Points, in no order, along strands that fork and pass close to each other.
Two points are linked if the straight distance between their rows is under 119. Some points are linked to none.
J331: [ 13  -6   1 -27 -13   3  39  -5 -18   3  11  25  21 -42  24   9 -13  -4
 -35 -16  23  -2 -30 -28   8  -8  12  -1  15 -59   8 -30  31  -1   2  -9
   3  37   0  44  -8  18  24  21   7  14  60]
J881: [ -1 -13  -7  -5 -52   1 -57 -11  20   8   4 -27   2 -45  -3  21  23   4
  -1  -3 -20  18  -4  25  19 -23 -26  11   8  30  -9  22  -7 -26  21  15
  12  -4   7  39  19 -19  -1  -2   1  17 -34]
J533: [ 28  -5  -8  -6  17  23  26   9  14  23  14  33   6 -14  18   3  17  28
 -25  13  23  29 -32 -24   9 -11  -3  -3 -21 -27   1 -14  21  36  21 -25
 -10  14  10  22   2 -14  18  26  24  -7  37]
J338: [-13 -19  41  12   2  22   3  39   9 -55   5  43  -8 -22   1  17  31  11
  17 -15  12  -9  14  17  21  15  11  18  28  14  49  40 -27 -10  29 -12
   4   2 -21   2  26 -12  11  10  28 -17 -18]
J348: [ 14 -23  10 -33  -4  15  -9 -25  -4 -30   0 -15 -26 -31  28  13  -9 -33
 -10  -6  32 -26   9 -16   4  23  10  29   3  12  14 -17   7  26  -6 -40
  10   7 -34 -13 -32  16 -12  23  19  -3  14]
J876: [ 11   6 -17 -13   5  -1 -11 -17   4  56 -12 -36  19 -11 -12 -13  -7  -6
 -12  26 -20  20 -17 -38 -18 -11  -1  -3 -25 -13 -17 -11  -9  16  12  25
   4  29   9  22   8 -11 -19 -10 -15  17  38]
J37: [ 35  26   0  37  41  12  34  27  10  11  -6  30  19  23 -26  -6   0   8
  54  11 -35  35   3 -35   6 -15 -13  -2 -20  13  -2 -15  -4  12  22  -2
 -16  20  25  -5   7  -8  -4 -14  -4 -21  -3]
J352: [ -1  -2 -12 -18   2  10  20  24 -22  15  21  14   9 -11  16   5  17  53
 -47   0 -13   4 -47  13   8 -15  -4  -2  22 -41  14 -37  32 -25  17  12
 -32  12  -6  36   8  25  48  35   9  46  15]
J488: [  3 -26  21 -26   4  24 -22  -7  -2   1  11 -22  -2 -17  22  18 -21 -11
 -40 -10 -21  -7 -16 -18 -23  20   0   2  12  -5  16 -14  15 -12  23  23
   5   1 -16   6  -8  41  -8  48  -7  21  30]
J984: [-36  13  44  -3  -5  25  11  29   4 -15   1  -7  21 -17 -13   7 -20  -2
 -18 -28 -10 -17  -9  10 -27  38  11  -8  22 -35  23  28 -33 -37   3  46
   8  23 -15 -21  32  28   5   3 -19  18  20]
J569: [-32   7   4  -2 -21 -10 -14   6  -7   3  11  -9   7 -28   2 -31  26   3
   1   4  49 -16  15  19   1 -11  28  40  11  24  13  30 -14   2  -6 -35
   4 -16 -23 -11  22 -21  15 -31  35  -7 -61]
J201: [ 26  -9  10  13  11   2  -5   0  26 -14  -7  17 -15  26 -14   3   6 -28
  40   1 -21  20  26   2   2  13 -21  -3  -8  48  -7  25 -14  21   9   2
  18 -18  24 -13 -22 -24 -43   4  -7 -32  -4]
J883: [-29   9 -26 -30  -9  -9  -4 -21 -32  15   1 -32  -6   6  16  -6 -46   7
 -49 -28   3 -40 -23 -10 -26   1  20 -10  27 -57   2 -20  40   0 -20  13
   1 -11  -6  -4 -14  66  33  20  -2  40  41]
J974: [ 10  -2  -2  30  37  -7  23  11  -2   0   2  19 -25  58 -12 -19  11 -17
  36  13  -4  -6  34   9   7  12   1 -10 -17  37   5  21  -9  36 -12 -12
   3 -35  22 -33 -21 -17 -26  -4   9 -31 -15]
J904: [ -3  -6 -22  15   4  10  -8  25   3   6  -7  23  -7  37  11 -40 -47  20
  20 -23 -51   3   2 -11 -35   8  12 -28  14  24  57  35  18 -10  14   6
   9 -56  23 -23  21  31 -12  23   2   9   2]
J732: [  7  25 -13  22 -17 -16   3  -6  33   8 -12  25  24 -61 -15  13  32  11
  30   1   5  23   0  18  37 -33 -27  -1 -20   9 -11  12 -26 -18  28   8
   3  43  23  54  37 -50  28 -40  11 -10 -20]
J117: [ 15  14  20   4   4 -15  26  -3 -18 -60 -18  33 -13 -19  -1  36  -2 -19
  37  -6  26  -9  21  17  52  -1  -5  29  25  12  -6 -32  16  -4 -37 -24
 -21  14 -24  -2 -30  20  12  -7  -7  -2 -36]
J729: [ 22 -22 -52   0  -5  12   1  -1   7  11   7  33 -20   9  35 -29  -9  38
 -15 -10  15  24 -18 -14   7 -18  25  -7  -5  11  17  -2  40  22  19 -29
   1 -47  26   5  15   4  13  21  29  14  10]
J769: [-17  32   8  26   6  -8   9  28  21  -9  -2 -11  16   4 -26   2  15  12
  15  19 -39  21  -3  22  16   2   2  -9   1  -4   9   3 -28 -26   5  35
  -8  14   6  -4  33 -17  14 -31  -5  -2 -29]
J427: [-23   2 -26   2 -12 -28 -43 -26  23  38  -3 -48 -10  22   1 -30  26   5
 -11  20   1   6   6  20 -16 -15  -4 -17 -23   5 -40   4 -13   9 -13   9
  11 -23  10   6  20 -42 -27 -20 -14   6 -16]
J575: [ 15 -19  33  16  44  38 -10  37  -5  -6  12 -13   6  17 -11  40  -5  11
  -1  -7 -56   1  13 -40 -13   6  -1  28  -5  30  38   3   4 -23  33  26
 -19   7 -25 -15 -17  31 -21  35 -13   7 -11]
J471: [  9  13  33  25  20  12  -6   5 -17 -33  -3 -20   7 -19 -25  40  13  -8
  22   8 -21   2  27 -10  34  -1   0  47   3  39   3  -3   8 -23  -7  -1
 -29  26 -32 -19 -16  16  -2 -13   2  -2 -56]
J102: [  5 -32 -23  -6  34  23 -24 -20   2  18   4 -29 -32  47  11  -4 -22 -13
  -4  12 -34   1  13 -31 -37  28  14 -20 -41  23   6  11   1  15   2  12
  30 -50  -2 -40  -4   4 -29  33   6 -15  29]
J986: [ 32 -14  -8 -21  -2  18 -28 -13  16  37   9 -25   0   1 -14  24  15  29
 -24  43 -60  38 -25 -21  -5 -14 -42  -4 -29  -9 -35 -36  18 -31  24  39
 -12  17  12  29  11 -17  -5  24 -30  24  13]
J317: [ -4  17 -33   6 -31 -24  -9 -25  27  41 -24  -1  14 -28   6 -47  -5  -4
  15   0  20  17  -3 -19  -7 -18  13   3 -13  11 -15  13 -18  31  12  -6
  19   1  33  25  22 -20 -13 -38   2 -15   7]
J95: [-12  12   0 -38  18 -11  13 -27 -21  12  -5 -34 -11  26   9   9  -2 -24
 -52  16  32 -34 -10   4 -17  22  -1 -26 -14 -51 -39 -17  -1  22 -28   8
   0   8 -17 -15 -29   2   1   4  -7   8  59]
J542: [ -9  11 -17  11 -48 -32 -36 -27   4  18 -13 -25  -1 -20  -6 -25  -7 -18
  23  -2   8   0  20  23   0 -25   0   3  10  34 -26  13   0  -8 -15 -10
   5 -22  21   2  -2  -8 -14 -34 -13  13 -61]
J233: [ -1  15  -7   2 -16 -29   9 -35  24  -2   5   2   4 -42   6  -1  52  -6
  -1  20  54   3   0  43  38 -22  -6   3 -19  -8 -36   0 -26  11  -2 -10
  11  24   5  16  -4 -68   7 -34  13  -9 -25]
J300: [  9  -6 -12 -13  10  -4  22  -4 -14  -8   2  11 -24  32  27   3 -29   4
 -23 -11   1  -4 -12  -2   3   8  -3 -21  14 -28   2 -21  35  20  -7  -3
  -8 -14   4  -5 -34  36   3  38   0   5  41]
J231: [  0  -6  10 -23 -25  -3  40 -15 -20  15   1  11  36 -59  15  -8 -22 -21
 -20 -26  37  -1 -26 -23  13  -6  -4  -7  15 -57  18 -20   4  -8   9  10
  22  41  -1  53  14   0  23  -7  16  18  69]
J954: [ -1  25   4  33  12  -8  37  29  -4 -22 -24  43  17  17  -7 -11 -39   2
  48 -11 -28  12   1  -9   2   4   2 -17  23 -18  12 -22   1 -10 -11   9
 -13  23  24   0   7  28  24  -9 -19  -1   1]
J716: [ -9  22  10  27  24   6  -3  24 -25   2  -5 -12  29  -5 -17   7  -8   8
   9  11 -16 -12   3 -24  -5  -7  23  45   4  18  23  -1   1 -13   8   1
 -22  26 -33 -12 -16  25  11 -13   8   3 -39]
J907: [ 32 -19  25  25  28  14  -3   4 -22 -34   8 -23 -21  28 -16  45  30   0
  -1  16 -23  -3  43  23  39  -2 -13  16  -6  44  -8   0  11 -28  -1  -5
 -19 -19 -26 -22 -30   0 -17   5  -5  -8 -47]
J228: [ -8   2  20  31  -9  -6  -8  16 -12 -28 -14   4  -2  21 -23   1 -28 -13
  40 -22 -31  -9  33  23  -4   2  -5  -2  26  29  10  24   1 -26 -18  18
  -4 -20   6 -24   3  25  -6 -13 -23 -11 -57]
J383: [-54  32  -9  -5   9 -16 -20   9 -27  41 -10 -44   3  24 -27 -21  -4  32
 -23  12   6 -35  -2   7 -48 -11  19  18   2 -19  -6   4 -10 -12 -33  19
 -16  -1 -30 -30   7  19  19 -30 -12   9 -29]
J653: [ 19 -11 -17 -29   4  10 -41 -38  29  43  15 -37 -17   2   9   9  41   0
 -37  39 -21  22 -18  -8  -9  -4 -29 -28 -44 -20 -45 -29   0  -8  25  36
   8  10  16  35  10 -43  -9  14  -7  21  28]
J615: [ 31 -21  37  15  33  19  11  29  11 -43   8  59 -10  -9   1  36  43  11
  20 -10   5  15  19 -11  28   9  -8  20  -1  25  37  11   1   8  30 -24
  -6   2 -10   1  16 -19  -5  21  24 -39  11]
J594: [-11  27  -8   9 -15 -23  -7  -8   5  31 -25  -8  30 -32 -14 -34 -11 -14
  22   3   6   6  14 -27 -20  -3  14  30 -10  19  -4  16 -34  24   8   0
  21  18  11   6  14 -13 -10 -34  11 -10 -10]
J452: [-34  28   0 -18  10 -22  24  -6 -15   5  -3 -26   1  47  -7   8  -7  -3
 -37  12  19 -34 -14  28  -6  11  -7 -29  -4 -63 -36  -8 -17   3 -49  29
  -8  15  -7 -16  -7  -1  23 -24 -27   9  46]
J347: [ 14  -6 -27 -27 -10 -11   4 -26 -34   8   6 -16 -20  14  17  12 -37  -6
 -42  -3   7 -24 -13  -7 -13  -3   6  -7  11 -29 -11 -35  39  12 -17  -4
  -8  -5   2  -6 -53  52  18  28 -10  32  32]
J932: [-44  32  -5  -5   7 -21   5   5  -3  20  -7 -39  13  21 -18 -16  -9   8
 -23   8   6 -22 -12  22 -22   5   0 -20   0 -35 -29  -2 -18 -15 -27  27
  -6  10  -8 -19  12   2  13 -29 -32  14   4]
J395: [  5   5   3  24  29  16 -22  27  11  36   5 -19  22   3 -31  -1  21  13
  13  25 -57  24   1 -35  -7 -12   6  35 -23  30  22  14 -10 -10  37  17
 -16  23   2  -1  18 -22  -5 -16   2  -9 -26]
J281: [ 22  -7 -25 -27  12  17  13   2   5  33  22   7  13 -24  10   1  26  42
 -52  11 -11  29 -42 -22  10 -21  -6  -7 -16 -40   3 -35  20   4  25   7
 -20  22   0  34  10 -10  27  14  13  14  43]
J536: [ 13  -2  15   3  24  17  30  13  20   0  -2  33  -8  11   5  -4 -18 -17
   6   2 -12  20  -3 -24 -15  32  -7 -42  -8 -16  13  19 -16  28  16  21
  19  11  24 -11   9  -8 -24  19  -2 -25  68]
J44: [ -8  30  25  18  13   0  40  25   4 -27 -23  42  21 -22 -14 -16   1  -8
  51   3  20   1  14 -15  10  15  19  23   1  10  19  22 -40  12   2  -9
  15  34  -5  -4  27 -17   6 -27  26 -23  -2]
J963: [-42   8  -7 -26 -23 -11   9  -5 -25  28  -4 -33  15  -9  11 -16 -30  -6
 -60 -23   2 -32 -31  -6 -34  -3   9 -25  18 -71  -1  -8  22 -11 -23  34
  16  13  -6   9  10  31  17   7 -13  38  63]
J91: [-26  11   0   7   1 -23 -27 -15  22  31   1 -43  -8  22 -16  -9  39  -2
  -6  38   2  -4  11  31 -14   2  -2 -13 -22  15 -30  30 -35  -5 -17  11
  17 -20  -3 -24  21 -43 -29 -31 -11  -4 -36]
J730: [-19  10  10 -26 -51 -21  37 -28 -40   4 -14 -13  41 -50  -2 -17 -31 -23
  -4 -25  29 -19 -20 -15  -2 -17  -4 -16  31 -59  -9 -14   6 -22 -32  16
  23  43   0  49  -1  28  17 -13 -13  29  45]
J835: [-17  21  -4   7   5  -6 -10   5 -15  45 -11 -26  30 -17 -11 -35   0   7
  -2  14   7  -9   7 -37 -21  -3  36  37 -15  16  16   9 -16  17   7  -5
  -6  10 -23  -5   4   2  -1 -19  12   5 -13]
J465: [ 16  -8   8  27  45  33 -22  32  -7  37  20 -15  17  24 -32  18  15  25
   1  30 -67  13   5 -37 -12 -13  -5  28 -26  35  27  -4   9 -12  27  10
 -21   6 -15 -12  -6  -4  -1  13  -6  -3 -38]
J741: [-14 -10  67   8 -11  20   3  20  14 -63 -13  12  -5 -10 -12  22  -5 -28
  32 -27  -4 -15  19   6  -3  43  -9  10  29  12  28  34 -37  -6  -2  28
  11  24 -17 -19  10  13 -30   6  -2 -27  10]
J220: [ -8 -18  43  -4 -19  18  -1   9   9 -46 -16  13 -14 -15   0   0 -16 -28
  39 -29   9 -21  26   8  -1  31   2  14  21  29  30  28 -24  17 -12 -17
  23   0 -12 -32  -5  11 -36  11   7 -33   2]
J550: [ -5 -21   9 -14 -36   3 -60 -37  24  16   3 -48  -1 -39   7  17  30 -11
 -20  -1  -5   9 -16  24  -1   2 -23  -8 -13   9 -23  14 -23 -25  24  24
  20   2   0  45  20 -27 -10   6  -3  20   5]
J764: [ 54  10 -12  26  27  21   8  19  33  22   3  18  21  21 -41   6   3  24
  28  19 -62  48  -2 -40   4 -22 -29   4 -32  20 -11 -13  28   3  21 -11
 -24   3  26   3   4  -4 -17   1 -23 -25  -7]
J621: [ 52 -22  12  20   6   7   5  17  44 -28   2  60 -14 -19  -3  35  29   8
  30   2  -3  33  13  -7  34 -15 -26  11  -5  42   2  18  21   8  29 -40
  -6  -7  17  14   6 -34 -19   9  11 -44  -9]
J491: [-25  -2  -4 -13 -40  -7  -9  -7  -8 -11  -2  -3  14 -40  17 -12 -12  -9
   2 -33  29  -8 -10  21 -11 -10   4  -6  30 -10   0   2   2 -15 -16  -2
  10   8  -6  22   6  17  20 -13   1  19 -14]
J646: [-63  -8 -11 -23  13   2 -25   5 -15  31  21 -43 -11  17  -3 -14   6  28
 -45 -19  22 -40 -11  24 -43   2  31  15   3  -8  15  26  -1 -14 -10  -2
  -2 -24 -36 -42  22  19  28  -9   9  12 -24]
J97: [  9 -27  -4 -33 -26   3 -46 -58  26   7   7 -30 -18 -30  24   9  22 -30
 -14  16   7  14  -8  10   1  14 -12 -15 -33  -8 -38 -13 -17  -1  18  17
  30   0  11  31   4 -35 -19  14  -3   3  28]
J382: [ 17 -23  -2   7 -27   3 -37  -3   1  -9  26 -18  -8 -30  12  25  28  15
 -17   7   0  11   0  28  31 -21 -12  28   6  35   3   2  18 -30  10 -12
 -18 -17  -2  24   1 -10  11  -2  15  21 -64]
J313: [-36  38  -7   0   3 -11  18  17 -21  -1 -26  21  12  21 -14 -32 -55  -1
  35 -21  20 -40   4 -11 -38   3  18  14  16 -10   5   8 -15  11 -25 -18
  -4  -3  -7 -38   5  42  14 -23   2  -8 -14]
J825: [-12   0 -10  22  14 -23  10  16  14  -6   3  26 -22  34   3 -31  18  -1
  26   9  21  -9  20  28   4  10  13 -33   0  16   9  44 -19  27  -5 -22
  25 -42  23 -20   8 -35 -13 -22  19 -27  -7]
J181: [  7 -10   3 -24  -4   4  38  -2 -21 -21  16  29   2 -31  35  15  19  12
 -30 -15  55 -14 -24  17  32  -8   5   6  14 -49   0 -29  16   8  -9 -21
 -13  22 -13  28 -21  10  38  20  13  19  30]
J783: [ 29 -28 -34  -3  24   5   6 -22  -3  12   6  10 -38  31  29  -3   2 -12
  -1  13  21   4  10 -14  11   0  13  -9 -38  24  -4 -13  14  53   3 -39
  11 -44   9 -27 -28 -21 -17  19  25 -23  20]
J53: [-34  22  14  20  15  -5 -15  20   4   6  11 -37  12  10 -35   3  33   8
  -1  28 -26   3  11  18   2   3  11  -4 -13   7  -8  19 -34 -29  -6  29
  -5   6  -9 -25  36 -27  -2 -37  -1   2 -52]
J757: [-25 -12  58  -7  -9  27 -11  20  10 -44   3 -17   6 -16  -8  24  -8 -21
 -16 -23  -9  -7   3  22 -16  51  -5  -3  26  -7  19  22 -38 -29  11  42
  17  21 -22 -19  21  22 -29  20 -14  -1  16]
J369: [-47  16  24   3   5 -10   8  26 -13 -10  -1  -4   4   7 -14 -21  16   7
  21  -4  32 -32  21  23 -10   9  27  18   8  13  18  29 -32  -5 -17 -22
   7  -2 -31 -42  29  -9  11 -29  22 -21 -46]
J848: [ 20 -29  12  18  42  26 -13  -2 -10   8  -4  -5 -10  39   7   6 -26 -19
  16  -6 -30  -8  25 -49 -25  24   5   9 -18  35  28  13  15  17  18  -8
  14 -25  -6 -33 -30  18 -38  39  11 -16  15]
J780: [ 12 -22   2 -12  12  -4 -18 -37   5  -9   5 -24 -50  42  13   7  11 -30
   1  24   1  -7  18  20  -1  30 -20 -37 -23  10 -28   2 -11  15  -7  -4
  18 -33   2 -23 -22 -29 -32  19 -10 -11  16]
J328: [  2  14  12  -4 -21 -21   7 -23 -20 -40 -15  -8  -3 -19  -5  17 -21 -38
  34 -15  35 -11  22  13  25  -1   0  29  19  26 -15 -19  -2   1 -35 -20
   0  17  -7 -10 -37  20 -13 -10 -15  -8 -47]
J891: [ -6  35   5  19  42 -15  29   5 -25 -25  -5 -11 -11  49 -20  27   0  -2
   8  18   0 -26  20  15  19   8  10   6  -3 -13 -16 -23  10   3 -31   1
 -18   4 -16 -32 -40  18  24 -16 -11 -13 -21]
J657: [-19  10   6 -26 -32 -27  26 -16 -30   8  -3 -23  23 -19   3   2 -24 -16
 -33 -15   0 -20 -27  -3  -5 -12 -15 -24  33 -65 -24 -24  16 -24 -32  36
  10  35  -7  30 -10  37  17  -2 -25  31  51]
J75: [ 22  29  18   7  19 -12  47   1 -12 -46 -20  41   7 -22  -2  28   4 -22
  39   4  33 -10  20 -13  38   6   6  29  -2  -7  -8 -36   8  18 -15 -36
 -13  38 -18  -6 -33  11  11 -13  -1 -27   2]
J357: [  1 -35  18 -10  -8   8  -7  -3  -7 -32   3  10 -27 -14  20  -1 -10 -26
   7 -26  30 -27  19  -3   6  24  15  27  13  19  29   4  -5  25  -2 -36
  12 -15 -21 -29 -22  13 -17  18  25 -26  -5]
J899: [  3 -28   1  -5  31  14  -6 -13 -10 -11  11 -16 -47  71  18  17   7 -20
 -10  17 -17  -9  20  15 -11  25  -9 -27 -13  10  -9   3   6  16  -5   7
   6 -43   2 -33 -37  -3 -28  40   2 -10  15]
J771: [ 20   1 -22  -8 -13 -29   4 -40  -4  -8  17  -4 -12 -23  25  12  39 -10
 -13  18  50  13  -6  35  40 -15  -7   0  -8   3 -40 -27  -1  12 -18 -28
  -8   9   6  21 -25 -31   8 -14   5   7 -17]
J790: [-28   7 -37   4 -23 -25 -25 -10  27  40 -14 -26   8   8  14 -52   4  22
  -2  -4  11   1  -9  -5 -23 -17  17 -28  -7   3 -10   9 -11   9 -10  12
  11 -18  15  11  27 -28 -11 -32 -12  15   2]
J305: [ 48 -22   0   8 -21   9 -21 -16  11   0  -1  15   5   0  -5  19 -28 -24
  19 -14 -21  33   9 -28   6 -14 -26  10  -6  40 -10 -15  31  -1   5 -26
 -11 -10  19  14 -31  17 -22  28 -24 -13  -4]
J206: [-56  26 -30   7 -19 -27 -23  24  17  35  -8 -12   8  12 -13 -51  -6  31
  15  -4   8  -2  -1  17 -34 -24  25 -14   2   6   5  30 -20  -2  -8  11
   3 -19   9  -4  49 -26  -3 -42 -10   5 -29]
J292: [  2   0  -4  -3  12  10  18   9  15  -5   5  20  -5  24  16  -5  -8  -4
 -10  -7  -2   5 -22  -2 -12  24  -7 -38   7 -25   5  -5  -4  19   0  17
  -2  -3  12   5   4   1  -1  18   0   1  50]
J577: [ 55 -19  -5  14  25   3   9   5  10   6   9  40  -9  12  11   6  28  -6
  17  17  11  20  10 -11  15 -13 -12   8 -29  35  -6  -1  22  40  14 -52
  -7 -21  18  -3 -15 -35 -11  10  19 -32  -1]
J457: [ -9  30 -11  10 -36 -22   0 -18  18  -2 -11   3  25 -58 -11 -11  22 -10
  20   2  45   6   7  27  24 -25  -7  14  -9   5 -19  12 -31 -12   6  -3
  10  33  12  36  19 -45  15 -39  17  -9 -33]
J216: [ 33  -4 -38 -22 -28   9  12 -11  11  35   2  20  26 -28 -17  -8   7  38
  -8  17 -19  44 -48 -26  12 -52 -29  -9   0 -33 -17 -40  29  -2  18  -1
 -12  29  20  64  14 -13  13  -6  -7  15  25]
J10: [-27 -13   4 -12 -40   3 -19   4  22 -14   3   0   1 -23  12 -15  -7  -4
   3 -35  26 -12  -3  37 -10   3   8 -15  24   1  16  34 -23 -21  -2   4
  15 -22   2   7  34  -2   6  -5   8  12 -12]
J713: [ 14 -10  -3 -25 -12  -5 -19 -48  36  -5   5 -15 -29   3  16   9  25 -38
  -4  18  11   7  -5  29   2  17 -24 -32 -27  -6 -45   5 -28   6  -3   5
  28  -8  14   4  -1 -35 -35   1 -15  -5  22]
J498: [ -2   0 -23  -6  -2  -5  15  17 -27 -18  11  25  -3  21   9  -5  -5  60
 -23  -2 -31   5 -38  26  13 -29  -9  -8  28 -33   2 -40  39 -28   1  17
 -33 -12  16  32 -13  34  48  26 -16  38  -8]
J80: [  5  -8 -18 -36  -2  -6  -8 -41 -26  23   2 -40 -14   3  24   8 -18 -33
 -45   7  30 -22  -9 -30  -8  15  13   9  -8 -30 -24 -32  21  26 -24 -11
  13  12 -13  -5 -47  24  -1  17   4  12  47]
J735: [ 28 -32 -59 -10   5   1  -9 -32 -22  15  10  -2 -35  20  34  -7 -33   9
 -15  -1  14  10   2 -22  -4  -8  34  -2 -14  22   8 -17  46  30   0 -40
   6 -56   8 -15 -27  17  -3  23  21   1   9]
J758: [-23  39 -12  11   8 -21  39  20 -31  -1 -10  20  15  42 -15 -12 -51  -8
  24  -5  -1 -25   4  -5 -23  15  15 -19  30 -31  -2 -14  -2  10 -38   5
  -8   7   9 -18  -9  48  23 -24 -21   3   7]
J525: [-11 -24   5   2 -11   3  -3   2 -21 -39  14   0 -25  22  11  12  -8   8
 -15 -18  16 -34  26  40  -4  10   2   4  30   7  15  14  18 -20 -19 -20
 -16 -36 -20 -18 -20  37   9  11   6   7 -38]
J476: [ 26 -17   3  15  11   4  15  11   6 -30  15  39  -6  14   3  30  17  27
   1   8 -26  36   1  33  37 -13 -23   2  11   8  11 -21  36 -28   8  -5
 -32 -15   8  13  -4   1  24  16  -5   5 -21]
J266: [  0   3 -12  17 -16  -3   5  29   2 -14  -3  34   8   3  -3  -1   1  36
   9  -8 -21  24 -22  28  23 -23 -15 -13  31  -7  12 -18  12 -38   8   7
 -20  -5  16  32  11   9  38  -4  -6  32 -26]
J217: [-49  19  14   0  25   2  13  34 -20  -7  -9  12   4  21 -27 -15 -13  -4
  27 -19  22 -43  12 -15 -35  31  36  14   6  13  28  34 -29  22  -7 -24
  12  -5 -28 -50  11  15   0 -14  14 -33  -9]
J330: [ 32  -4  25   8  25  18   8  -2  29 -10  -5  25  -4  13  -9   7  -3 -33
  31   7 -30  23   8 -29  -8  32 -22 -17 -20   6  -8  13 -25  28  21  10
  11  13  16  -7   1 -22 -48  17 -16 -38  52]
J786: [-10  12   2   2  23  10  26  41 -11  10   1   3   4  20  -5   0 -26  17
 -30   0 -48  -2 -16 -32 -23  21   0 -15  19 -35  22   0   7   1  11  39
  -9  13  16  -6   2  34   3  26 -16  16  53]
J723: [-46  17 -12   0 -40 -24 -36  -3 -12  28  -9 -19  17 -11 -12 -46 -18  14
  11 -24  12 -14   4  13 -26 -29  11  14  23  18 -13  20 -12 -24 -23   6
   7 -19  -4  -5  37   2  11 -44  -9  17 -65]
J717: [ 32 -16  32  20  37  37   1  25  -1   0   0  11   7  18 -10  23 -23  -4
  21 -16 -35  -6  15 -49  -7  13  -4  28 -10  38  42   6  15   8  25  -1
  -8  -4 -16 -24 -29  31 -19  42  -8 -13   4]
J926: [ 27  25  -7  37  29  -1  36  28 -12  -5 -20  58  12  45 -14 -13 -35   6
  48  -4 -24  16   6 -34   5  -5  -1  -9   7   2   6 -14   7  26   4  -9
 -17   5  28  -3 -15  23  -3  -5 -15 -22  -1]
J703: [ 45 -11 -26   1  -1  27 -17   2  27  29   0  -2  15  27 -33   7  -2  22
  -1  25 -67  43 -24 -43  -6 -20 -34  -6 -27  13 -23 -29  32  -6  26   7
 -24  -5  34  23  -2  -2 -17  19 -29   1   8]
J55: [  0 -19  -1 -15 -12   4 -18 -18  -7 -13  25 -20 -13 -14  18  15  32   0
 -33  13  23  -6  -5  33  23   4  -2  11   4   0 -16  -8   1  -8  -3  -8
 -12  -7 -22   5 -20 -10   6   8   7  15 -13]
J535: [-24 -25 -15  -7 -30  -8 -35  -8  22  -8   5   5 -26  -9  29 -33  -1  -1
  -3 -28  26  -9   3  34  -8  -2  15 -19  12  13  17  41   4  -8 -10 -18
  25 -54  11  -3  26 -20  -8  -3  27  -2 -23]
J333: [ 17   6   2   5 -24 -26 -14 -20   2 -25 -10 -19 -17 -15 -14   2   5 -41
  27   9  19  -7  36  29  18  -8  -7  23  -4  42 -25  -1  -6   9 -28 -19
  -2  -7   0 -12 -32 -10 -20 -13 -12  -8 -59]
J530: [ -2 -11  19  -9 -10  17 -16   5  -6 -22  23 -13   4 -19  16  31   4  13
 -27  -5 -20  -1  -9  14   0   9  -6  12   8  -5   7 -12   8 -35  14  21
 -14   9 -18   7  -5  35   7  28  -6  24  -8]
J894: [ 45 -11 -44  -9   9  22  28  -2  11  23  -2  47  -4  17  17  -6 -20  27
  -7  -4   4  48 -20 -43  11 -25  12 -20 -22  -1  -3 -17  42  44  13 -39
 -10 -17  35   3  -3  -7  -2  25  23  -8  39]
J184: [ 31   4 -22  12 -19  -5   3  -4  23   9  -4  28  21 -36 -12  10  17   8
  18   6  -4  42 -22  -8  19 -28 -28  -1 -11   0 -15 -14   4  -4  25 -10
  -7  26  24  38   7 -25  16 -13   2 -11   5]
J358: [-38  -9 -14   7  -7 -11  -8  14   2   7   4  22 -20  15  17 -55   3  12
  10 -12  46 -16   9  33  -2  -9  32 -24   9   6  21  47 -15   9  -6 -37
  31 -62   9 -19  36 -37   6 -16  26  -6 -18]
J588: [ 30 -26  19  18  33   3  12   9 -10 -55   8  20 -32  35   4  45  37   5
  -6   9  -1   0  29  38  42   3 -15   4   8  21   0   3  24 -19  -8 -11
 -29 -27 -15 -14 -28  -4   0  11   4  -8 -31]
J752: [-14  11 -13 -10 -53 -18  -6 -18  -2  10 -14  -3  33 -46   1 -22   1   3
   3 -18  32   3  -9  14   6 -23  -2   4   9 -19 -11 -14 -13 -21  -8  -3
   9  27   0  48  20  -6  23 -33   2  24 -11]
J18: [-21   4  30 -19  -5   5  13 -25   5 -20   4  -7  15 -41   5   6  25 -12
 -18  -1  46 -21   0  17   8  30  12   8 -14 -16  -4   8 -38   5   3   1
  14  38 -19   5  11 -33  -2 -16  17  -7  23]
J692: [-14  25  45  -1  14   5  22  35 -16   4  -6 -14  25   3  -8   8 -23   0
 -19   5 -38 -10 -12 -26 -28  31   4  -6  11 -43  17   1 -16 -23   1  49
  -4  41 -16  -6  19  30   8   5 -19  10  43]

A fork is a point with three links. Follow the links from the first point to the second and name the forks in between, in order.
J984 / J730 -> J292, J347
J780 / J825 -> J97, J55, J457
J741 / J10 -> J292
J835 / J533 -> J281
J457 / J764 -> J55, J97
J465 / J764 -> J97
J825 / J498 -> J457, J281
J216 / J80 -> J457, J292, J347
J395 / J530 -> J97, J55
J577 / J752 -> J281, J457

A fork is a point with three links, a tip a point with one. Leave the first point through the second and follow the links. Name the first fork or tip that comes.
J206 / J723 -> J75
J37 / J926 -> J569
J716 / J471 -> J281
J883 / J963 -> J181
J281 / J533 -> J338
J80 / J95 -> J646
J535 / J358 -> J292
J536 / J330 -> J457
J780 / J899 -> J395
J575 / J717 -> J97

Name the points in between on the shortest way along the links from the first point to the second, in order.
J465 / J899 -> J575, J717, J848, J102
J825 / J457 -> J358, J535, J10, J491, J752
J457 / J313 -> J233, J771, J55, J382, J881, J550, J97, J653, J986, J703, J764, J37, J926, J954, J758
J91 / J184 -> J427, J790, J317, J594, J835, J716, J471, J907, J588, J476, J266, J498, J352, J281, J216
J348 / J535 -> J357, J220, J741, J757, J984, J692, J786, J292, J536, J330, J201, J974, J825, J358
